Each row is a point on a tangle of strands that fork and nearly touch. The rows are in no order.
In the rows, zero is written as 128.
Two points are linked if the straight distance between their rows is under 215. Some points are linked to none.
koze: [140 135  89  79 113  96 147 174  98 137 145 133 137 159 168  90 134  80
 200 139 109  90 161 112 111 145 126 130 101 107 125  80 159 114 128  96
  91 104 119 161 119 145 183 137  94 197 130 155 126 138 109 197 163 114
 126 130 174 125  95 151 137 136 187 157  88 125]
pepu: [142 145 101 109 118 130 106 111 120 146 114 137 150  61 146 175  78 157
 122  40 109 159 103 140 131 128 169 105 121 128 136 125 124 138 177 148
 119 158 169 136 132 130 119 131 133 133 112 118 187 135 125 115 134 126
  86 110 142 171 101  86  98 175 122 118 146 157]
div: [ 87 136 104 147 159 161 167 125 124 103 124 155 143 100 120  57 147 178
 150 160 186 121 150  84  87  84 102 149  90 129 100 139 125 150 101  69
  95 161  50 155  92 124  93  85  75 112  75 133  91 136 119 147 116 156
 174 151 148  98 150 160 154  87 194 182 126  82]
Pivif: [ 71 151  98 126  78 166 114 139 131 115 212 154 162 119 142 165 164 150
 194 148 168 105 132 111 110  95 152 120 132 100 121 118 141 102 141 118
 141  78 119 165 134 167  96  95 104 121 180 136 132 137 139  66 119 164
 137 135 128 152 137 198 110 167 130 102 135 119]
dez: [172  93 154  72 134  96 151 149 142 106 106  95 125 158 175  76 116  73
 101 198 160 108 145 125 159 137  90  95  84 146 104 119 154 132 136 122
  60 173 124 166 113 154 160 125 117 134  89 134 155 138  81 179 131  96
  82 148 157 145 109 120 124 106 180 166 138 154]
dudo: [129 115 129 144 133 176 142 135 112 105 140 116 161  78 123 110 169 183
 107 139 224 131 145 114 149  99 134 136 109 133 136 111 128 160  97 111
  72 146  96 173 105 105  57  92 118  68 124 143 136 140 149 154 169 125
 112 116 149  95 166 157 145 152 142 156 119 112]
detub: [161  91 136 169 133 105  93 124 100 137  83  75 119 164  69  97 133 115
  94 103 158 130 142 171 123 152 125 155 127 132 122 113 145 121  75 113
 134  99 139 139  96 155 112 124 110 147 142  91  98 118 154 101 179  99
 159  99  90  83 188 121 163 128 106 147 131 136]
pofof: [ 35 188  95 150 127 163 167 101 120 160 139 213  94 113 135 126 167 162
 243 115  78 164 117  96 151 113 130 136 148 158 135 162  77 149 152 165
 106 151  77 116 108 122 107 128 136 106  83 128  69 118 112 170  52 139
 141 105 102 103 100 126  52  74 131 108  94  81]
pobi: [ 84 147  71 124  95 118 160 111 154 119 138 160 146 106 101 111 171 130
 207 129 139 144 113 131 123  97 134 123 114 116 102 127 155 114 167 111
 172 105 101 136 105 174 131  98 102 159  94 137 132 141 129 124  75 182
 175 186 162 123  83 167 140 114 175 137 136  73]
pipon: [ 90 134  92 108 132 149 123  67 146 144 140 159 128 142  82 127  87 156
 164 102 100 115 134 158 108 109 135 118 139 131  82 151 136 107 122 115
 170 110 127 130  74 142 144  84  95 118 120 100  82 146 101  67 112 165
 173 104 106 170 105 160 119 106 141  99 198 108]
mazo: [140 115 173 145 127 124 119 146 153 109 113  56 123 162 150 137 131  83
  44 146 108  82 127 151 167 156 124 102 141 134 142 142 138 155 119 168
 139 134 129 108 161 104 108 116 159 116 180 174 161 123 109  81 136 100
  84 126 148 137 114 168 146 126  92  75 136 167]
peved: [167  90 112  92 122 137 149 128 111 146 153  89 151 158 173  73 113 134
 105 164 220 101 119 148 134 122 114 116  88 136 116 104 162 142 112  72
  33 152 117 171  75 123 117  75  93 121 107 115 155 149 121 146 190 105
  90 100  97 147 158 168  93 132 168 139 131 162]
fudu: [133  78 145  77 143 182 161 122 132 179 109 120 117 124 118 112  95 128
  76 134 120 127 134 153 164  91 113 123 101 125 133 156 128 124 169  97
  73 203 124  82 128 130 133 112 131 109 128 113 116 150  96 102 117 132
 123  71  93 130 133 110  69 121 157 137 112 154]
tefi: [138 136 105 158 110 121 115  93 113 116 130 105 151 109  61 159 133 176
 112  60 151 141 104 135 113 123 139 132 139 141  98 125 154 119  86 123
 175 107 114 144  75 123 102  85  92 131 156 108 133 145 141  47 177 152
 159 110  94 141 141 164 152 160  91 113 163 142]
Tulas: [139 126 111 110 154 110 146 152 136  99 108 163 124 124 161  92  82  81
 141 158  80 131 145 125 113 148  54 137 110 126 126 119 163 147 149 115
  93 157 127 125 127 126 170 173 142 186  63 118 117 116 153 226 119 110
 117 166 153 102  81  56 150 111 183 176 103 104]
gito: [130 121 158 164 108 160 122 113 114 170 104 118 138  78  94 177 133 197
  80  53 147 161 117 149 162 127 153 158 139 127 160 126  75 131 111 152
 132 152 152 115 154 101  89 120 148  85 157 110 147 115 158  93 149 128
 125  90  83 114 200  95 114 125  94 117 119 140]
Nesur: [111 132 125 179 103 195  78 124 116  93 188 119 181  62 150 160 161 192
 117 105 206 138 123 112 152 127 157 155 133  99 152 133 123 145 128 122
 109 111 130 146 132 128  68 100 141  66 152 121 153 144 179 120 172 137
 106 110 121 120 181 134 122 189 113 129 137 117]
Teso: [148 114  83 123 144 110  93 134 154 140 119  76 148 101 106 115  80 115
 142  87  44 122 170 120 116 156 100 102 126 102  90 116 107  95  89 116
 204  89 154 129  97 167 165 110  95 150 152 146  82 150 116 105 119 156
 155 113 159 147  72 105 157 137 118 152 190 124]
tef: [101 139 116 115  99 127 146  86 148 120 117 126 136 118 109 134 153 129
 157 104 159 173  54 136 154 109 168 136 133 113 107 143 177 135 158 112
 167 160  98 130 113 155 120 128 126 159  86 115 163 144 153 119  86 155
 148 179 147 148  89 165 102 127 144 120 130  97]
zuf: [161  98 154 156 123  95  73 135  97 118 114  96 108 216 105 116 115  95
  98 112 139 101 137 158  88 162 136 151 141 121 108 124 158 114  99 130
 155  64 159 102 140 153 132 142 136 167 180 105 107  83 155  76 180  71
 149 106  94 115 183 139 149 138 102 119 116 144]
gat: [135 102  90 113  92 130 126 121 109 133 166 122 140 132  96 140 158 163
 149 115 158 124 122 122 102  85 141 109 108 134  88 103 147  92 100  99
 144  96 127 152  89 151 118  90  87 142 199 124 121 139 126  55 170 156
 173 111 106 139 142 198 142 148 115 127 139 147]
Vik: [195  74 173 154 162  89 147 142 164  82  99  77 124 159 122  80 137  90
  44 210 169 111 173 125 171 163  91 123  79 181 135 110 112 148 103 190
  95 137 108 172 134 114  97  79 123  94 137 149 157 101  77 125 137 102
  75 140 152 109 143 124 145 113 135 129 150 151]
doz: [144 149  96 148 165 155 111  94 100  79 120 116 153 110 138 108  58 154
 100 113 167 119 123 142 109 152 114 128 116 127 122 124 171 142 110  94
  99 149 108 169  73  73 116  73  94  98  89 114 133 169 140 130 177 117
 100 111 124 170 141 135 152 169 134 137 184 132]
pumu: [189 115 122 132 142 101 119 128  80 111  77 164 122 106 108 134 151 158
 120  90 138 139 146 125  99  97 127 160 126 177 156 102 100 108 107 132
 106 112 129 136 145  82 140 136 132 144 135  86 146  93 149 162 162 110
 126 100 132 127 202 107 148 140 130 158  93 118]
Vire: [ 51 140 125 113 106 199 158 141 119 149 208 178 131 118 139 133 169 147
 176 154 139 104 141 104 137  69 147 109 137  94 163 126 111 138 147 114
 107 136  81 122 120 132  96 109 107 112 163 138 108 139 111  95 109 157
 131 114 121 128 133 186  94 122 153 119 114 117]
Pasi: [146 102 153  85 124 129 146 151 131 160 143  70 142 191 181  92 130  73
  99 173 184 110 109 175 168 159 120 110 102 111 130 101 172 138 120 101
  61 166 122 165 105 159 141 117 115 133 108 132 159 141  96 177 155  84
  80 117 133 147 120 155  94 112 163 128 114 168]
pir: [ 72 152 178 186 130 166 131 135 146 165 140 104 120 133  96 174 129 159
  98  90  85 124 123 143 151 180 164 138 168  95 170 132  70 138 115 185
 181 118 133  92 158 124 100 132 133  97 170 160 101 123 125  77  93 136
 155 109 125 104 130 134 117 111  80  80 131 127]
Vef: [160  89 165 144 166 142 132 114 139 128  48 107  91 156 101 113  89 130
  71 113  96 119 156 145 144 146 121 143 134 129 153 133 102 126 124 146
 127 155 106  84 157 105 104 134 144 116 131 134  95 107 121  87  89 107
  97  98 130 110 151 110 136 116 127 114 143 109]
ker: [219 123 102 128 125  73 131 129 100  92  82 120 138  77 137 147  88 140
  97  48 125 145 148 134 113 119 151 113 118 158 131 110 125 117 169 197
 111 140 139 144 105 106 155  68 115 166 141 111 183 145 118 117 135 116
  94 100 128 186  99 112 132 191 129 131 167 171]
fufo: [150  87 162  76  72  75 135 136 130 131  55 167 115 113 118 144 235 122
 116 109 153 130  82  86 125  91 163 172 133 146 170 108 110 113 128 156
 120 146 123  95 184 133 165 181 174 155 143  99 164 107 171 164 106 109
 131 157 139 142 174 128 126  88 122 152  35 121]
sopi: [158 103 130  82 116 114 132 122 103 154  63 127 102 144 118 132 130 138
 115  82  91 109 127 121 132 100 170 134 131 127 166  98 115 108 118 165
 125 142 118  83 147 122 139 130 125 167 152 131 125 123  99  97 108 102
 121  94 138 159 131 142 113 127 150 110 109 136]
kav: [ 75 222 174 171 182 151 140 153  93 108 157 168  91 171 161 139 133 123
 167 177 116 111 137 143  67 185 113 151 160 105 164 140 117 120 150 123
 141 107  67 136 129  95 113 166 140 150 108 134  93  93 126 166 105 134
 113 142 105 125 143 118 123 111 112  82  88 107]
vup: [103 131 107  86 116 115 126 142 118 139 176 176 107 191 165  96  79  92
 172 144  86  98 126 117  82 120 117 119 146 116 122 118 176 118 167 102
  97 116 176 100 112 173 197 192 131 195 123  69 102 131 128 154 160 124
 154 108 114 139  98 110 102 133 185 134  83 142]
dar: [ 99  87 129 129 100 150 115 129 126 194 148 138 133  95  93 164 190 162
 136  73 165 153 109 139 171  73 168 151 129 113 168 112  87 110 126 125
 121 141 147 140 153 163 122 149 136 110 170 118 134 130 144 132 113 133
 163 101 113 117 179 125 118 111  98 137  93 118]
zal: [ 92  79 133 154 143 197 142 133 143 163 131 116 122 143  64 111 118 154
  77 128 119  95 182 143 138 111 117 140 137 121 152 104  94 122  81 113
 142 138 118 118  95 111  90  86  89  89 163 136  42 140 103  70 109 152
 158  93 101  86 140 162 172 101 145 137 168 113]
rog: [156 120 103  79 130 120 153 128 147 107  98  97 136 117 166  79  79  85
 136 139 138 131 132 141 141 145  93 116  89 122 112 142 165 149 140  89
  89 173 130 170 100 136 177 128 113 166  67 126 133 159 127 194 106 123
 115 138 148 142  89  93 124 124 183 183 147 126]
vive: [ 87 144 102 141 135 155 114 112 152  99 190 111 148 131 181 139  68  85
 116 162 144 142  97 157 106 137  86  77 150 104  63 197 188 141 151  76
 152 125 189 135 115 135 162 139 139 103  98 113 148 142 135 140 153 149
 126 132 128 176  88 131 130 154 125 102 178 148]
kodis: [133 122 150 118 101 111 143  85 142 104  97  81 138 108 120 149 147 110
  92 120 184 175  55 135 180 119 154 116 132 132  89 161 187 153 128 121
 150 188 121 135 116 149 105 123 143 152  81 107 200 131 167 121 110 126
 132 186 138 146  95 139 109 139 105 140 137 132]
fozop: [122 150 144 178 146 120  92 121 114 128  86 153 116 137 108 170 161 170
 128  77 142 163 124 158  89 143 127 196 168 154 159 104  84 112 104 133
 144  97 145 134 154  90 133 181 153 115 125  87 106  80 168 163 122 126
 127 122 101 102 219  82 157 111  86 132 109  98]
Zan: [134 176 102 151 129 108  93 153 111  92 146 172 173  70 178 168 129 145
 176 115 143 145 134 132  86 169 134 150 123 127 146 102 131 129 162 123
 136  90 147 148 168  63 129 156 160 152 130 134 173  98 180 204 145 133
  93 155 178 121 134  91 169 185 109 137 114 119]
Defo: [143 150 115 142 177 106 110 159 155 153 127 135 129 107 144 131 112 110
 124 135  51 128 168 126 110 156  83 120 140 101 138 109 115 125 145 171
 154  88 158  94 168 145 148 193 171 132 126 175  99 132 135 185 101 125
 134 178 162  97 100  65 161 138 103 145 133 103]
Mudo: [ 87 164 189 133 133 127 140 149  93 147 180 173  96 198 155 120 158  79
 158 190 153 100 107 140  98 150 139 137 136  87 161 133 155 128 160 107
 105 133 101 127 132 140 137 186 156 166 114 106 110 107 146 172 126 105
 121 154  98 123 144 136  99  98 113 127  37 127]
muni: [153 122 147 163 101 109 109  95 111 144  87  88 141  98  86 189 121 158
  68  58 127 147 108 146 153 121 156 142 146 128 141 144 118 138  94 156
 169 135 127 121 121  97  99 103 135 139 150 116 165 132 146  41 162 131
 123  97  91 138 145 141 143 142  82  97 148 158]
guf: [151 115 134  87  85  88 117 124  77 127  87 169 102 135 124 140 199 143
 141  72 156 121 101 110 108 113 159 194 150 136 175  91 110 108 114 118
 104 121 131 122 158 111 169 173 150 176 145  66 143  81 161 166 146 108
 153 112 117 127 200 119 111 106 141 145  50 119]
zevi: [ 73 158 117 112 118 185 180 110 106 166 110 199  93 104 140 126 134 178
 200  76  87 158 107  92 131 116 162 153 139 122 168 130  72 152 105 158
  89 180  31 117 100  45  95 124 114 118 110 144  89 119 102 146  85 128
 112 106 137 151 112 153  66  97 145 104 113 118]
dap: [ 57 141 148 192 132 210 147 133 149 174 171 126 136 138  67 148 133 168
  92 103 124 105 164 162 150 147 139 146 181 102 162 106  67 127  88 157
 139 111 140 135 103 127  71  97 110  84 184 130  68 123 131  73  85 145
 170 108  88  78 169 159 141 112 112 104 156  84]
Mesil: [133  92 151 108 105 114 123 143 137 161 118  82 148 104 114 156 202 118
 126 119 175 146 118 136 170 115 168 141 104 128 140  96 122 125 115 141
 108 147 133 159 133 162 124 138 132 120 138 138 164 135 131 164 133 104
 126 132 153  91 156 138 143 123 116 156  87 143]
Godir: [204  21 166 139 145  71 131 129 161  78  59  67  93 177 128  67 115  67
  57 169 146  98 158 124 158 164 110  98 110 151 112 140 127 131 132 185
 116 118 149 123 135 148 111  90 143 113 158 139 151 101 100 111 123  53
  98 135 107 125 123  98 124 111 112 122 155 166]
tulem: [214  80 164 176 157 118 117 130 162  78 144  79  81 160 104  97  88  87
  41 228 128 125 150 126 132 142  79  99 124 194  89 172 137 125 104 130
 133  99 165 102 142  94 116 101 146  51 138 129 149 141 118  75 150 128
 124 143 105 101 140  95 130 136 106 123 174 152]
Limi: [125 191 159 108 127  87 153 163 115 119  93 127 129 122 144 122 164  95
 153 169  91 109 132 100 121 158 137 126 130 100 162 112 122 133 127 159
 150 116  72 118 156 105 142 146 142 153 133 203 131 139 111 184 101 117
 100 192 188 120  99 150 167 109 127 145  83 104]
Tipef: [ 96 162 167 146  80 168  89 135  92 102 169 143 177  93 175 180 135 153
 129 111 184 118  82 103 141 141 178 166 121  91 166 171  98 142 165 115
 135 131 130 140 184 111  91 134 164  82 151 106 182 114 180 125 155 136
  84 133 115 158 153 119 104 160 106  91 124 142]
roko: [110 164  95 131 112 173 127 116  82 124 124 175 131  77 147 140 109 197
 166  43 143 142  96 117 132 147 167 178 137 104 173 101 103 147 106 142
 106 147  63 151  81  26  87 103 103 121 104 139 123 121 141 161 111 119
 103 124 150 152 144 137 112 152 146 106 143 101]
Rati: [156 140 147 143 135 114 129 144 143  99  95 107 114 141 140 153 113 126
  66 132  64  94 139  92 128 137 143 106 157 147 150 128 104 137 120 186
 169 120 124  90 183  81 111 131 159 138 183 183 148 136  96  66 112 117
  87 136 160 146 113 162 164 156  90  79 161 146]
Sar: [191 125 148 178 170  97 116 146 144  65 110  73 108 133 135  91  90  93
  60 210 142 115 183  93 140 167  81 106  96 193 105 136 115 137  87 138
 140 100 134 156 139 103 100  87 121  87 125 153 153 135  99 129 150 130
 105 150 148 104 129 113 165 133 123 151 189 134]
molek: [110 123 103 142 179 128 115 170 165 162 174 160 136 122 141 129  87 104
 140 146  47 121 182 125 104 131  60 124 124 115 125 125 113 126 162 121
 134  93 176 106 142 170 170 200 137 115 128 145  70 123 119 171 120 144
 156 128 132  88  99  50 150 129 133 166 149 110]
pov: [ 92 115 118 131 150 176 148  86 153 136 145 103 144 137  76 115 107 167
 107 139 113 123 148 134 135  92 126 106 154 137  90 158 117 118  96 102
 171 125 137 114 100 151 119  88 103  89 132 126  83 159 103  44 105 182
 178 112 103 132 114 158 139 106 133 126 195 121]
zubi: [ 99 153  85 115 123 106 138 160 105 131 192 183 130 149 157 123 129  99
 235 129  90 115 144 123  82 145 129 118 123  95 145 103 143 127 169 104
 101  99 115 148 124 147 170 169 125 198 119 122 104 116 147 186 122 127
 144 129 143 131  97 113 119 138 159 134  82 113]
bas: [114 128 157 126 149 120 101 141 149 112 142  85  98 199 157 110 107  54
 111 201  94  91 147 150 114 158  79  94 136 103  98 156 157 105 120  89
 175 110 141 118 131 163 168 160 134 137 126 154 107 133 106 131 134 131
 117 143 137 137  98 147 157 113 128 120 156 144]
veze: [169 107  97  89 103  97 125 158  96 148 115 113 150 122 131 112 158  97
 158  92 157 118 123 129 146 141 158 148  90 116 129  77 144 121 120 114
  93 123 135 164 112 149 145 123 111 187 126 132 154 133 125 188 157 100
 136 118 170 109 125 129 140 147 164 153  82 127]
lalu: [202  54 140 164 103  81 114 141 142 151 107  67 114 127  47 111 180 137
  95 114 156 166 125 134 139 101 139 120 122 165 109 113 109 120  57 142
 137 104 153 138 126 172 114 123 118 118 155 114 119 135 148  82 159 104
 193 136 106  80 175 130 146 113 101 154 118 156]
pega: [189  58 170 132 133  73 110 121 123  90  64  76  91 223 135  78 109  76
  71 156 153  73 142 151 128 163 127 114 131 141 126 134 151 134 110 156
 117  86 155  90 149 120 109 110 154 136 175 121 141  71 127  77 159  38
 113 117  84 122 158 127 126 131 103  97 124 158]
bik: [163 111 166  60  78  92 149 113 121 125 112 149 111 161 139 127 190 108
 129 179 160 110 100 101 160  64 161 108 114 150 127 116 154 112 142 116
  94 163 111 109 141 149 144 124 128 168 139 128 185 124 115  76 151 133
 103 149 120 168 119 202  92 103 142 123  74 166]
gitep: [110 136  71 134 117  92 108 100 160 129 137 125 142 136  65 122  88  98
 172  65  84 128 116 167  98 170 115 114 143 115  49 127 154  90 116  96
 200  89 163 155  70 174 168 104  98 161 118  92  94 146 120 105 108 160
 175 119 132 159  93 121 139 128 120 121 192 120]
boto: [ 72 163  89 118 148 141 165 114 153 111 164 158 144 109 141 104 125 144
 202 172  99 133 165 122 109  89  95 122 126 120 117 147 137 127 164 106
 145 116 102 123 118 144 139 125 106 128  76 148  89 144 115 134 103 173
 157 138 148 120  93 139 137 120 182 143 142  81]
Fav: [ 51 159 111 131 112 132 170 111 163 149 162 211  97 116 138 148 159 172
 219 151  54 154 109  79 136  72 118 141 159 141 119 157  91 128 200 160
 131 151 123  67 130 145 122 146 147 111  95 132  84 113 104 116  78 168
 136 136  99 114  94 120  70  98 148 103  75  95]
fodek: [ 70 171  96 135 153 136 119 116 143 175 100 187 108 102 134 142  87 142
 167 107  44 178 131 117 155 135  97 140 125 150 107 154 100 136 156 164
 114 157 151  79 137 120 135 177 143  92  73 141  89 107 116 186  85 140
 126 111 127  76  64  56 102 110 124 137 135 105]
Fifem: [174 120 187  89  87  94 136 111  99 111  91 123 107 165 112 153 202 123
  87 153 149  99  94 112 154  76 172 140 130 151 143 127 133 120 112 136
 146 133  99  85 162 109 113 112 155 163 173 116 175 107 126  37 142 121
 117 135 104 157 139 218 108 101 110 101  94 167]
Donub: [190  86 100 139 144  97 100 147 157 113 116  42 144  74 102 110  96 109
 115 122 102 124 178 106 124 152  96  89 109 148  84 124 122 134  72 102
 169 103 175 157 100 148 144  89  87 111 132 136 103 173 124 105 166 144
 145 104 144 142  98 100 179 142 111 180 195 149]
vibuk: [106 188 125 144 177 146 122  96 117  92 126 138 127 156 130 102  77 152
 124 139 149 129 126 158  95 155 113 153 144 116 113 143 155 135 113  85
 141 149  75 153  96  82 114 103 101 132  61 122 106 135 134 139 118 147
 115 138 124 134 131 142 150 122 144 128 159  86]
Fik: [154 106 150  72 128 139 150 123 103 136 120 145 108 133 146 121 115 128
 117 152 132 126 125 122 139  72 136 101 114 142 143 136 146 123 164 108
  72 185 113 104 143 127 138 130 139 153 133 119 155 139 119  99 127 122
 102 119 104 163 136 145  81 122 147 134  82 170]
dos: [129 112 175  90  84 110 166 111 128 120  87 174  90  97 116 125 228 136
 135 143 187 164  63  93 151  67 136 167 139 142 136 136 113 125 135 105
 117 181  77 118 168 129 124 166 158 158 112 100 139  99 163 142 101 131
 145 184 136 116 159 147 118  70 121 162  28 102]
bib: [137 135 112 129 131 122 111 125 135  72 194 112 150 125 157 155 107 116
 120 178 132 160 101 114  89 101 106  76 146 159  56 173 179 121 130  86
 158  86 183 130 151 135 134 116 134 109 138 123 177 124 139  68 180 157
 126 148 129 161  89 156 127 176  86 101 173 181]
tofev: [ 69 176 108 146 111 129 134 140 133 148 156 166 167  64 139 175 193 158
 212 103 122 161 121 122 113 145 141 165 152 114 159 119  79 117 147 161
 148  75 158 145 169 145 127 141 134 115 124 125 128 100 170 174  69 158
 163 158 147 101 133  97 128 128 107 122 107  80]
Leduk: [149 145 143 112  92 133 108 124 105 117 130 153 154  63 167 185 121 151
 121  87 147 138  93 108 134 105 191 132 118 122 152 144 109 127 179 144
 118 159 154 127 176 109 119 138 168 121 139 124 203 120 155 119 147 126
  82 133 135 169 127 104 103 162 109 109 115 159]
Rilit: [133  59 120  89 148 158 114 108 162 158 132 119 123 132 100 124  79 101
  95 140 107 137 138 144 144  91  95  99 121 121  94 165 129 135 137 103
 130 159 191  95 113 166 167 159 117 105 104 104  94 166 105 108 125 151
 147  94 104 121 104  67 107 121 140 156 160 148]
Mesob: [152  71 103 111 140 120 112 127 146 121 137  88 133 121  89  94 103 106
 119 163 131 145 160 130 123 104 109  89  95 150  82 144 135 129 100  83
 134 129 184 147  91 171 149 122  96 115  97 110 112 175 118 125 152 145
 175 119 126 120 102  97 143 122 142 184 161 155]
rufa: [175 157 108 136 138  67 107 128 144 140  49 165 111 122 123 135 112 152
 126 110  39 136 144 109  84 148 109 134 160 146 134 110  99 107 129 205
 178  75 154  68 204 105 137 186 187 153 135 171 103  90 129 138  94 108
 130 174 155 134 131  85 171 125 102  83 135  97]
suvuz: [112 133 139 144 176 135 112 115 127 150  61 132  91 150 103 116  96 133
 124  87  63 159 134 155 157 160 114 162 128 130 144 127 105 129 115 163
 142 154 111  92 139 120 115 161 133 111  95 142  75 106 112 157  70 115
 126 111 140  99 116  85 118  96 115 131 131  97]
gim: [186 155 123 121 127  69 122 141 145 130  82 131 135  99 127 143 129 145
 104 141  66 114 150  84 107 129 137 124 150 150 146 112  91 112 116 196
 176  88 134  88 213  91 144 153 169 156 182 188 145 120 118 111 111 112
 101 171 175 144 137 130 177 148 100  97 131 134]
kobi: [100 145 141 100 132 157 128 104 142 133 173 103 116 182 161  98  61  73
 116 178 144 110 107 179 126 148  95  90 138  94  96 195 181 136 127  71
 150 158 148 122 116 132 183 136 143 122 100 113 108 155 111 141 119 144
 138 113 100 164 107 146 116 100 137 107 163 140]
Gego: [201 120  92 140 122 107 146 125  96  68  96 114 144  85 144 121  84 129
  91  96 164 117 130 113 114 136 129 111 102 157 118 107 167 116 110 141
  90 139 117 191  62  60 135  41  81 122 125 126 169 172 123 122 169 109
 101 123 122 177 113 151 170 189 137 134 189 161]
Rivus: [186 110 148 136 158 111 121 124 126  94 161 115 117 136 136 143 113  99
  54 196 133 140 122 130 118 107 103  81 132 182  86 165 152 123 135 119
 111 114 183 108 139 110 127 124 150  86 156 114 202 133 114  81 175 128
 105 137  99 136 127 120 110 166  84 122 150 191]
kur: [ 53 151  90 135 162 144 120 122 178 165 159 170 130 116 124 132  85 106
 177 125  38 147 152 141 134 144  78 123 129 129 110 157 106 132 163 150
 143 118 163 118 112 156 157 169 126  94  86 127  66 139 120 195  79 158
 161 123 115  76  61  37 107 113 128 139 166  98]
sinis: [137 175 149 100  98  82 113 164 115 110 130 134 148 109 169 167 166  94
 159 123 123 107 101 115 124 177 176 131 120 102 162 106 138 141 154 147
 127 126 127 141 171 122 161 180 175 159 131 156 190 120 151 217 125 116
  90 172 172 142 103 104 145 151 101 121  91 139]
guras: [ 93 186 142 164 133 144 119 136 144 175 144 135 146  95 119 193 136 167
 147  76  87 162 121 124 143 157 168 143 166 114 150 119  57 122 123 195
 171 104 152 113 170 137 128 156 141  96 149 156 123 122 126 132  87 137
 141 131 138 108 131 107 134 121  86 108 123 111]
Ped: [112 118  81 149 147 152 143 143 123 130 127 130 161  71 118  88 183 156
 157 132 199 151 154 104 134  91 113 130  82 137 116 125 119 166 108  90
  81 132  92 174 105 145  83 101  93 109  92 138 121 134 135 185 139 140
 157 137 167  77 156 146 162 116 178 193 111  76]
dorap: [ 69 139 113 103 136 160 166 106 153 133 170 178 125 112 138 125 138 168
 183 167 103 148 141 101 142  47 128 121 148 129 121 152 112 133 182 118
 126 162 100  88 128 150 125 117 122 108 106 147 103 139 103  89 100 171
 146 118 118 128 118 147  85 118 174 121 104  96]
Sef: [ 83 216 161 165 171 167 117 134  91 113 159 130 116 176 158 142  80 125
 122 132 125 114 108 155 105 202 126 134 147  95 156 146 140 150 140 114
 152 131  77 144 116  81 110 137 131 129 112 122 123 110 123 142 116 127
 105 125 106 134 123 129 125 121 105  83 139 113]
gug: [ 97 139 158 112 135 125 138 163 128 142 174 167  80 213 156 117 121  63
 142 212  91  88 132 121  94 137 102 106 128  89 139 133 177 127 182 125
 105 140 133  84 136 173 176 208 147 159 110 123  96 126 114 166 137 104
 120 147 104 118 118 107 112 111 140 126  54 138]
Lakur: [126 116 158 164 159 152 118 152 183 132 168  58 120 182 149 115 121  86
  88 180  96  99 162 118 153 152  94 102 148 118  91 126 123 116 106 125
 168 106 158 104 151 159 136 127 137  88 166 197 110 141 102  83 122 122
 122 136 150 105 116 134 148 116 101 114 153 139]
Kurek: [139  88  98 100  90 133 121 144 117 140 177 113 160 162 129 128 161 142
 130 140 208 106 122 129 126 116 129 106  91 130  96  75 167 126  89  88
  91  97 115 181  69 150  99  79  75 110 158 124 136 129 105 107 217 123
 131  96 117 139 145 193 142 153 148 122 133 165]
nufup: [106 157 105 163 130 134 100 145 119 113 135 147 161  62 135 170 168 163
 174  86 167 182 118 146 104 158 130 183 139 136 157 108 103 138 136 126
 132  93 145 164 143  97 120 161 148 113 106 107 140  95 195 210 129 134
 130 143 151  91 174  69 167 150 105 155 107  84]
fepe: [101 145 134 101  84 153 150  99 101 210 138 132 117 159 121 127  93 141
 139  51 132 137  46 155 168 152 200 118 108  90 182 136 137 150 154 125
 114 162 105 140 109 145 130 107 110 148 119  84 140 159 123 150 108 101
 126  93 101 165 120 131  27 113 134  84 127 135]

A fork is a point with three links. Follow the links from the first point to the second and name the forks in between, in order.
tef; Pasi => dorap, gat
rog; Mudo => gat
fozop; gitep => nufup
kodis; gat => dorap
fudu; tulem => Fik
sopi; fufo => Fik, nufup
tefi; zevi => gat, dorap
guf; bik => nufup, Fik

Follow the links from the first point to the second, and from the first to the third. Name the last point that the two ways share.
rog; pofof; koze => gat
dez; tef; Sef => gat
Rati; Fifem; pipon => Fik

A fork is a point with three links, a tip a point with one. Leave the first point through the second and follow the links. Name the first fork or tip that comes.
pov; pipon => Fik
gitep; pipon => nufup
Mudo; gug => gat
rufa; gim => lalu
Sef; vibuk => div
